Each row is a point on a landscape with many valleys, with its height.
A ball rolls from a point to whichever of its 2 nearest points has the largest drop for the distance, and stops where none of them is lower. Distance is the straight distance between rows; heights are no part of it.
z_879: [135  89 126 107 156  41 159 150 125 137 160 120 132 142 149  97 171 115
  69 204 165 174  86 170 107 115 112 129 122]  h=37.2
z_242: [ 68 107 129  89 134 144 157 148 104  88 124 124 111 140 162 167 135 128
 122 163  60 103 147  74  99 106 140 122 174]  h=65.1
z_899: [174 136 130 108 125 155  83 117 122 178 126 122 182 135  95 135  96 129
 170 115 176 152 118 165 204 158 131 124  91]  h=45.1
z_928: [167 141 151 115 124 119 102 114 120 143 182 104 135 119 132 100 110 140
 156  92 199 143 106 129 142 183  99 129 116]  h=20.9
z_453: [135 165 119 111 116 129 118 133 110  88 155 169 115 107 154 102 132 114
 117  56 133  95 152 127 107 117 131 117 133]  h=21.9
z_92: [150 148 114  97 181 117 115 128 154 151  82 144 117  68 116 147 143  90
  74 147 109 110  87 215 133 103  81 110 116]  h=33.5
z_965: [110 157 111 124 126 147 162 148  53  75 121 167 114  78 149  76 129  94
 124 126  85  96 188  89 152  61 158 146 159]  h=28.3
z_30: [123 164 111 121 143 159 123 123  91  79 149 197 103  64 140  71 127 131
 136  82 115  96 151  90 138 103 139 133 142]  h=24.9
z_749: [ 60 168 143 139 111 160 133 126 120 143  99 115 116 108 115 146 162  91
 153  65  70  77 153 121 108 108 113 100 163]  h=17.3
z_326: [ 90  90 100 116 117 148 182 118 117 158  91 115 145 131 155  71 175 105
 130  98 136  91 109 128 142  57 156 131 143]  h=28.1
z_282: [189 118  96 122 156 152 126 111 124 185 108 131 135 101  98 132 129 182
 134 200 144 164 142 183 165 176 118 155  74]  h=54.4
z_529: [124 109 145 157  72 122 150 116 103 150 114  62 122 136 134 118 132 132
 131 168 126 142 180 128 112 125 128 187 118]  h=45.2
z_979: [ 65 140 131 177 119 135 159 123 132 163  93 143 104  74 146  92 169  89
 137  78  87  95 126 127 130  64 107 112 143]  h=21.2
z_940: [ 93 118 121 120 132 139 123 142 150 157 105 152 113 106 130 193 174 125
 130 109  88 134 135 174 105 134 110  92 119]  h=20.2
z_931: [119 132 156 157  96 172  90 153 180 101 103  84 137 131 121 150 101  81
 141  84 114 124  89 115 160 122 107 140 136]  h=59.3
z_359: [105 154 179 199  86  92  86 192 149 124 159  93 134 173 150 161 120  74
 154 103 128 168 126 124 136 169 101 103 125]  h=48.0
z_81: [123 187 119 103 116  94 130 132  50  92 131 161 143 118 153 101 112  67
 106 115  88  90 200 110 149  66 142 113 130]  h=31.0
z_249: [ 95  73 113 134 151 141 144 124 155 186 111 138 181 130 115 138 110 148
 165 183 112 155  63 123 212 128 128 121 113]  h=57.0
z_496: [115 124 163 155 100 102  88 178 142 109 167 119 129 193 149 194 122 112
 149 153 118 185 136 124 132 189 124 106 127]  h=48.8
z_98: [ 90  93  91  25 149 139 157 136  99 133 126 148 171 140 162 145 153 117
 115 135 117  90 101 132 130  99 144  90 135]  h=68.6
z_946: [157 155 103 127 158 109 135  97  96  93 106 179 166 150  97  93  92 114
  99 147 102  99 161  84 160  66 161 136 126]  h=35.6
z_265: [141 163 160 155 111  83 104 132 129  71 166 112 103 180 129 133 100 114
 111 115 134 133 154  71  79 157 128 133 162]  h=47.3
z_375: [ 92  78 123 150 122 155 141 131 164 133 100 127 118 135 140 154 154 138
 136 128 108 141 103 128 124 111 139 131 126]  h=24.1
z_950: [115 135 157 130 136 113  97 130 158  87 162 131 110 198 117 191 120 124
 130 131 124 143 105  96  90 192 127 101 160]  h=48.5
z_534: [ 86  82  99  71 136 130 183 172  86 113 123 153 140 132 202 155 146 111
 126 154  89 107 147 114 138  88 156 110 152]  h=66.7
z_460: [144  97  80  52 154 187 110 135 136  88 127 162 172  98 132 125  84 148
 142 118 148 107  81 108 199 116 148 124 104]  h=71.0
z_499: [139  86 116  97 152 162 114 130 141 168 101 131 167 109 100 158 115 141
 142 194 128 160  93 166 196 142 114 133  78]  h=55.7
z_837: [131 117 170 181  85 171  96 141 199 109  85 106 102 162  91 161 139  83
 127  87 146 147 103 160 116 122 128 138 134]  h=59.7
z_62: [105 103 105 154 159 142 183 121 112 111 146 185  70 101 150 101 156 205
 134 161 100 131 151  67  91 128 158 151 153]  h=61.0
z_611: [137 135 111 132 176 107 119 106 145 128 135 186 152 118 116 118  92 153
 145 120 129 130  82 110 168 120 136  96 110]  h=48.7
z_806: [152 119 160 150 108 104 108 166 145 107 186 109 144 122 132  64  90 133
 167  96 212 161  63 100 158 146 126 132 108]  h=23.4
z_513: [191 157 128 140 166  95 143  80 120 143 155 128  69 115 108  87 144 185
  99 163 173 136 147 145  64 179 112 155 133]  h=39.0
z_515: [106 112 137 119  98 107 133 106  91 161 164  98 119 169 146 168 142 169
 146 160 119 149 178 131  84 188 144 130 130]  h=30.0
z_883: [175 180 141 174 145 103  88 153 154  89 102 161 108 102 100 158  91  91
 113 122 109 139 145 137 133 105  93 114 126]  h=23.9
z_88: [107 125 117 162 138  64 167 128  94 139 169 157 141 162 168  91 127 158
 155 121 134 141 146  64 135 114 150 108 140]  h=54.1
z_202: [106  86 130  89 110 127 152 107 133 135 117  79 140 165 134 114 165  95
  88 139 157 124  99 142 104 109 134 144 141]  h=27.5
z_932: [ 81 111 138 168 123 191 112 136 170 130  97  73 153 149 116 145 103 119
 171 108  91 125  89  78 174 139 135 142 147]  h=58.8
z_687: [130 158 120  58 115 127 116 164  89 122 130 128 116  86 160 178 155  90
  90 118  90 106 177 200  98 121 106 101 119]  h=40.1
z_447: [ 97  81 117 130  79 162 137 124 145 155  96 119 155 191 127 148 162 123
 151 105 140 138 123 136 147 106 168 121 117]  h=26.6
z_183: [186 177 152  90 148 134 106  88  98 123 127  70 157 153  82 121  74 110
 127 159 147 107 133  95 140 162  99 154 143]  h=39.1
z_211: [119 150 133 137 153 165 107 131 164 126 115 155  58  54 117 175 151 152
 123 112  89 123 133 156  76 164  82 118 130]  h=15.7
z_511: [124 104 112 201 130 157 123 147 174 155  72 154 147  86 109 134 111 145
 159 128  91 155 116 139 203  76 132 134  85]  h=61.2
z_371: [116 135 133 105  92 110 143 116  69 112 166 106  93 158 149 169 106 153
 112 178 100 120 210 119  76 159 156 139 138]  h=32.6
z_706: [ 94  82 146 103  84 147 124 124 122 163 145  75 149 196 133 181 146 147
 168 153 134 165 139 134 125 186 155 137 131]  h=27.6
z_479: [162 144 132 148 179 103 130  88 180 139 136 135  79  88 101  79 126 174
 111 130 181 126  73 158  91 150 115 138 127]  h=43.0
z_963: [119 121 146 146 124 178 118 120 171 124 125 109  61  77 128 142 140 168
 139 116 117 131 116 125  69 180  94 151 132]  h=19.0
z_372: [163 144 113  99 155 105 119 154 130 126 123 142 100  75 150 143 164 101
  72 130 125 127 136 214 114 109  89 119 101]  h=37.0
z_484: [ 92 115 163 115 113 100 120 148 137 163 165 100 143 139 168 147 149  99
 155 103 166 157  67 145 132 171  85  88 122]  h=21.5
z_587: [120 163 128  98 136 130 134 104  72 100 138 104 144 134 126  86  89 115
 131 128 107  83 161  48 143 112 128 149 153]  h=35.4
z_842: [121 173 155 134 132 165  99 120 142 129 117 120  82 116  93 200 138 144
 146 106  83  98 166 126  67 184 105 105 166]  h=11.9
z_597: [166 112 121 153 112 149 113 121 132 150 140 130 168 142 106  93  97 160
 170 113 179 161 116 125 192 138 153 151  83]  h=46.0
z_439: [126 120 151 147 118 111 146 116 119 180  99  72 120 117 107 146 143 121
 118 193 101 143 157 148 119 149  87 156 124]  h=43.7
z_766: [110 126 117  83 104 116 152 100  95 119 108 113 135 180 131 127 153  96
  86 135 127  93 159 141  93  94 159 129 143]  h=30.7
z_772: [106 118 157 133 125  99 125 102 134 185 183  91 139 127 150 103 125 150
 170 100 183 149  75 124 134 184  92 108 121]  h=18.1
z_430: [157 166 134  63 152 161 110 102 111 154 116  88 152 109  77 146 103 121
 137 132 149  80 115 135 126 153  95 121 146]  h=40.3
z_908: [165 130 125 141 153  15 152 153  99 139 141 124 157 133 117  68 135 127
  77 185 172 167 133 151 125  84 131 140  98]  h=42.9
z_42: [ 81  93 126 152 136 161 141 130 148 166  87  89 183 157 111 134 103 122
 162 165  83 127  88  82 199 108 138 147 136]  h=58.2
z_901: [130 129 129  77 106 137  98 153 109 113 155  93 158 140 150 167 101 116
 144 122 122 132 142 122 145 163 121 118 121]  h=43.1
z_729: [112  97  80  49 163 168 136 115 129 140 125 144 167 116 136 124 133 138
 136 105 145  91  79 132 157 111 149 110 121]  h=70.0
z_381: [169 120 138 126 154 127 110 131 195  80 138 118  88  75 117  78 107 138
 103 122 203 136  36 146 103 126 119 148 113]  h=44.1
z_272: [155 155 138 101 133 150 114 119 110 167 125  93 118  82 113 167 127 141
 140 148 117 122 165 158 110 177  84 134 122]  h=42.0
z_260: [161 122 116 165 135 119 126 139 129 108 137 143 152 118 111  90  86 161
 142 130 145 148 119  94 173 102 147 143 103]  h=47.0
z_377: [180 177 138 164 181  74 111 135 146 126 101 160 136  59  98 113  81  92
  99 151 120 135 104 145 158  91  81 113 109]  h=26.4
z_744: [ 78 165 154 140  79 171 107 140 128 126 149  88 105 137 128 178 137 125
 167  58  84  91 172 111  78 169 127 106 172]  h=14.5
z_533: [149 123 126 128 107 109 148  90 118 100 104 124 130 194  99  93 129 116
  85 133 155 115 157 111  95  87 179 157 141]  h=33.0
z_450: [122  96 141 118 142  60 146 166 154 125 166 140 112 133 167 137 185 109
  87 140 173 172  73 183  85 134 108  96 112]  h=30.9
z_195: [177 112 130  87 147 161  95 150 168  93 119 100 118  69 124 110 111 100
  94 139 181 128  55 181 152 127 100 155  96]  h=42.1
z_66: [153 132 129 115 151 115 136  93 109  95 137  94 141 156 107 108  85 139
 116 177 130 130 124  64 132 141 128 159 136]  h=37.5
z_225: [203 151  95 121 193  98 119 100 125 186 128 164 137  92 100 101 116 167
 117 163 166 145 109 200 170 152 118 119  93]  h=52.4
z_102: [104  80 129  98  85 193 122 129 143 121 150  83 128 163 139 165 134 178
 161 121 136 130 120 110 106 190 146 139 138]  h=25.4
z_797: [164 127 123 117 136  90 130  99 104 172 140 132 169 180 110 122 134 125
 121 146 183 149 144 172 143 135 148 124 107]  h=48.2
z_631: [ 87 129 109 126 168 124 163 104 118 127 146 191 137 135 146 109 128 159
 160 109 107  98 105  71 132 113 153  94 157]  h=51.3
z_93: [ 94  99 142 107 139  90 139 142 160 165 131 127 136 126 150 157 171  95
 109 135 144 145  60 179 116 134  87  89 124]  h=25.7
z_302: [150 125 117  80 138 176  76 131 130 121 147 124 184 150 108 173  84 150
 170 132 133 133 118 123 181 180 137 121 110]  h=44.2
z_630: [169 158 112 101 174  68 119  99  91 201 156 144 166 139 127 116 118 128
 130 133 175 132 118 174 150 161 108  97 116]  h=50.0
z_151: [177 114  94  93 130 145 108 173 151  82 126 152 115  63 148 112 142 120
  80 124 147 133 114 192 142  99 116 139  83]  h=39.9
z_201: [138 120  88 122 150 146 174 103  77 139 155 158 107 107 143  97 124 219
 145 187 110 135 185  78 121 153 156 164 115]  h=58.5
z_53: [110 137 140 173 131  93 139 101 125 182 144 120 114 116 132 115 146 147
 153 101 135 134 133 124 104 151 105 120 130]  h=22.4
z_982: [123 133 142 240 102 141 117 152 183 123  83 123 130 132 100 118 112 123
 154 103 103 157 141  99 161  85 137 150 116]  h=60.6
z_673: [111 129 135 129 110 109 150 141 121 120 140 123  94  95 165 102 167 116
 108  89 129 117 141 136  83 116 110 126 130]  h=17.6
z_820: [156 141 113 144 127  76 148 105  98  67 128 176 142 193 109  94 111 135
  85 138 136 121 181  87 114  65 199 138 133]  h=35.1
z_817: [140 104 123 162  66 205 108 117 152 125  77 117 134 156  99 125 138 135
 146  67 135 118 158 142 139 106 179 163 113]  h=28.2
z_71: [117 123 125 195 105 161 105 161 202  79 135 207  77 108 128 155 137 168
 137  61 104 151 119 119 100 136 141 105 137]  h=19.1
z_952: [132 100 111  91 125 114 170 104 109 153 101  89 175 147 115  58 135  80
  90 133 161  95  84 124 156  69 137 149 141]  h=22.8
z_421: [172 140 125 181 137 132  87 163 189  68 113 199  94 107 100 166 113 142
 109 116 118 158 127 153 112 125 130 115 117]  h=21.8
z_552: [131 121 101 144  65 224 128 131 134  84  99 149 114 134 117 103 128 152
 141  73 113  96 182 115 133  96 192 168 137]  h=29.3
z_362: [114 102 145 105 111 165 113 110 166 113 139  97  83 155 115 157 159 145
 127 100 162 126 104 133  49 182 124 130 155]  h=22.5
z_671: [114 130 149 164  65 129 122 140 116 106 144  78 116 158 149 122 104 120
 133 120 122 130 168  95 115 137 138 160 143]  h=46.3
z_613: [185 146 121 100 149  49 132 114  95 112 131 153 160 183 105 106 117  95
  62 174 169 140 135 149 125 100 147 120 126]  h=46.2
z_713: [140 120 155 224 111 134 113 131 200 133  68 136  98 143  81 147 149 118
 125 121 130 163 121 158 117 102 134 140 125]  h=60.1
z_391: [124  99 105 163 137 113 175 107  93 161 165 139 141 144 155  94 125 203
 171 149 137 148 159  76 136 135 166 148 126]  h=56.3
z_63: [ 72 113 105 119 159 141 180 127  89 104 128 193  92 128 156 141 164 167
 132 174  57 119 170  77 101 119 168 120 175]  h=63.3
z_704: [155 155 132  98 142 124 141  82  92 121 145 117  88 139 107 130 129 164
 106 157 134 101 176 124  56 178 129 148 142]  h=35.5
z_577: [ 82 122 124 174 103 117 187 147 120 147  92 153 115 123 178  78 195  84
 111  81 117 105 123 143 116  38 136 113 130]  h=25.8
z_380: [113 126 137  77  78 134 117 165  95 103 136  99 130 117 175 165 126  91
 110 128  99 114 164 148 117 129 108 120 126]  h=41.9
z_131: [104 164 162 195  58 115 102 163 125 128 154  79 125 133 166 115 119  91
 163  57 123 121 164 109 133 137 102 123 135]  h=47.2
z_16: [ 96 187 120 121 149  99 143 103  62 101 116 157 149 164 113 113 107  93
 113 142  61  81 187  72 137  85 158 117 165]  h=33.2
z_459: [131 157 141 148 176 100 109 133 181 149  93 160 116  60 109 155 100  99
 114 159  86 136  72 163 149 116  62  96 128]  h=29.6

Where does a ball stop that starts at each point below?
z_496 | z_673
z_42 | z_772
z_704 | z_842
z_817 | z_842
z_272 | z_673
z_946 | z_673
z_797 | z_772

For each start below, name every point that the ball comes to, in order.
z_479 | z_513 > z_704 > z_371 > z_515 > z_706 > z_102 > z_362 > z_963 > z_211 > z_842
z_837 | z_931 > z_932 > z_42 > z_249 > z_499 > z_282 > z_225 > z_630 > z_797 > z_613 > z_908 > z_879 > z_450 > z_93 > z_484 > z_772
z_265 | z_671 > z_529 > z_439 > z_272 > z_430 > z_183 > z_66 > z_587 > z_16 > z_81 > z_965 > z_30 > z_453 > z_673
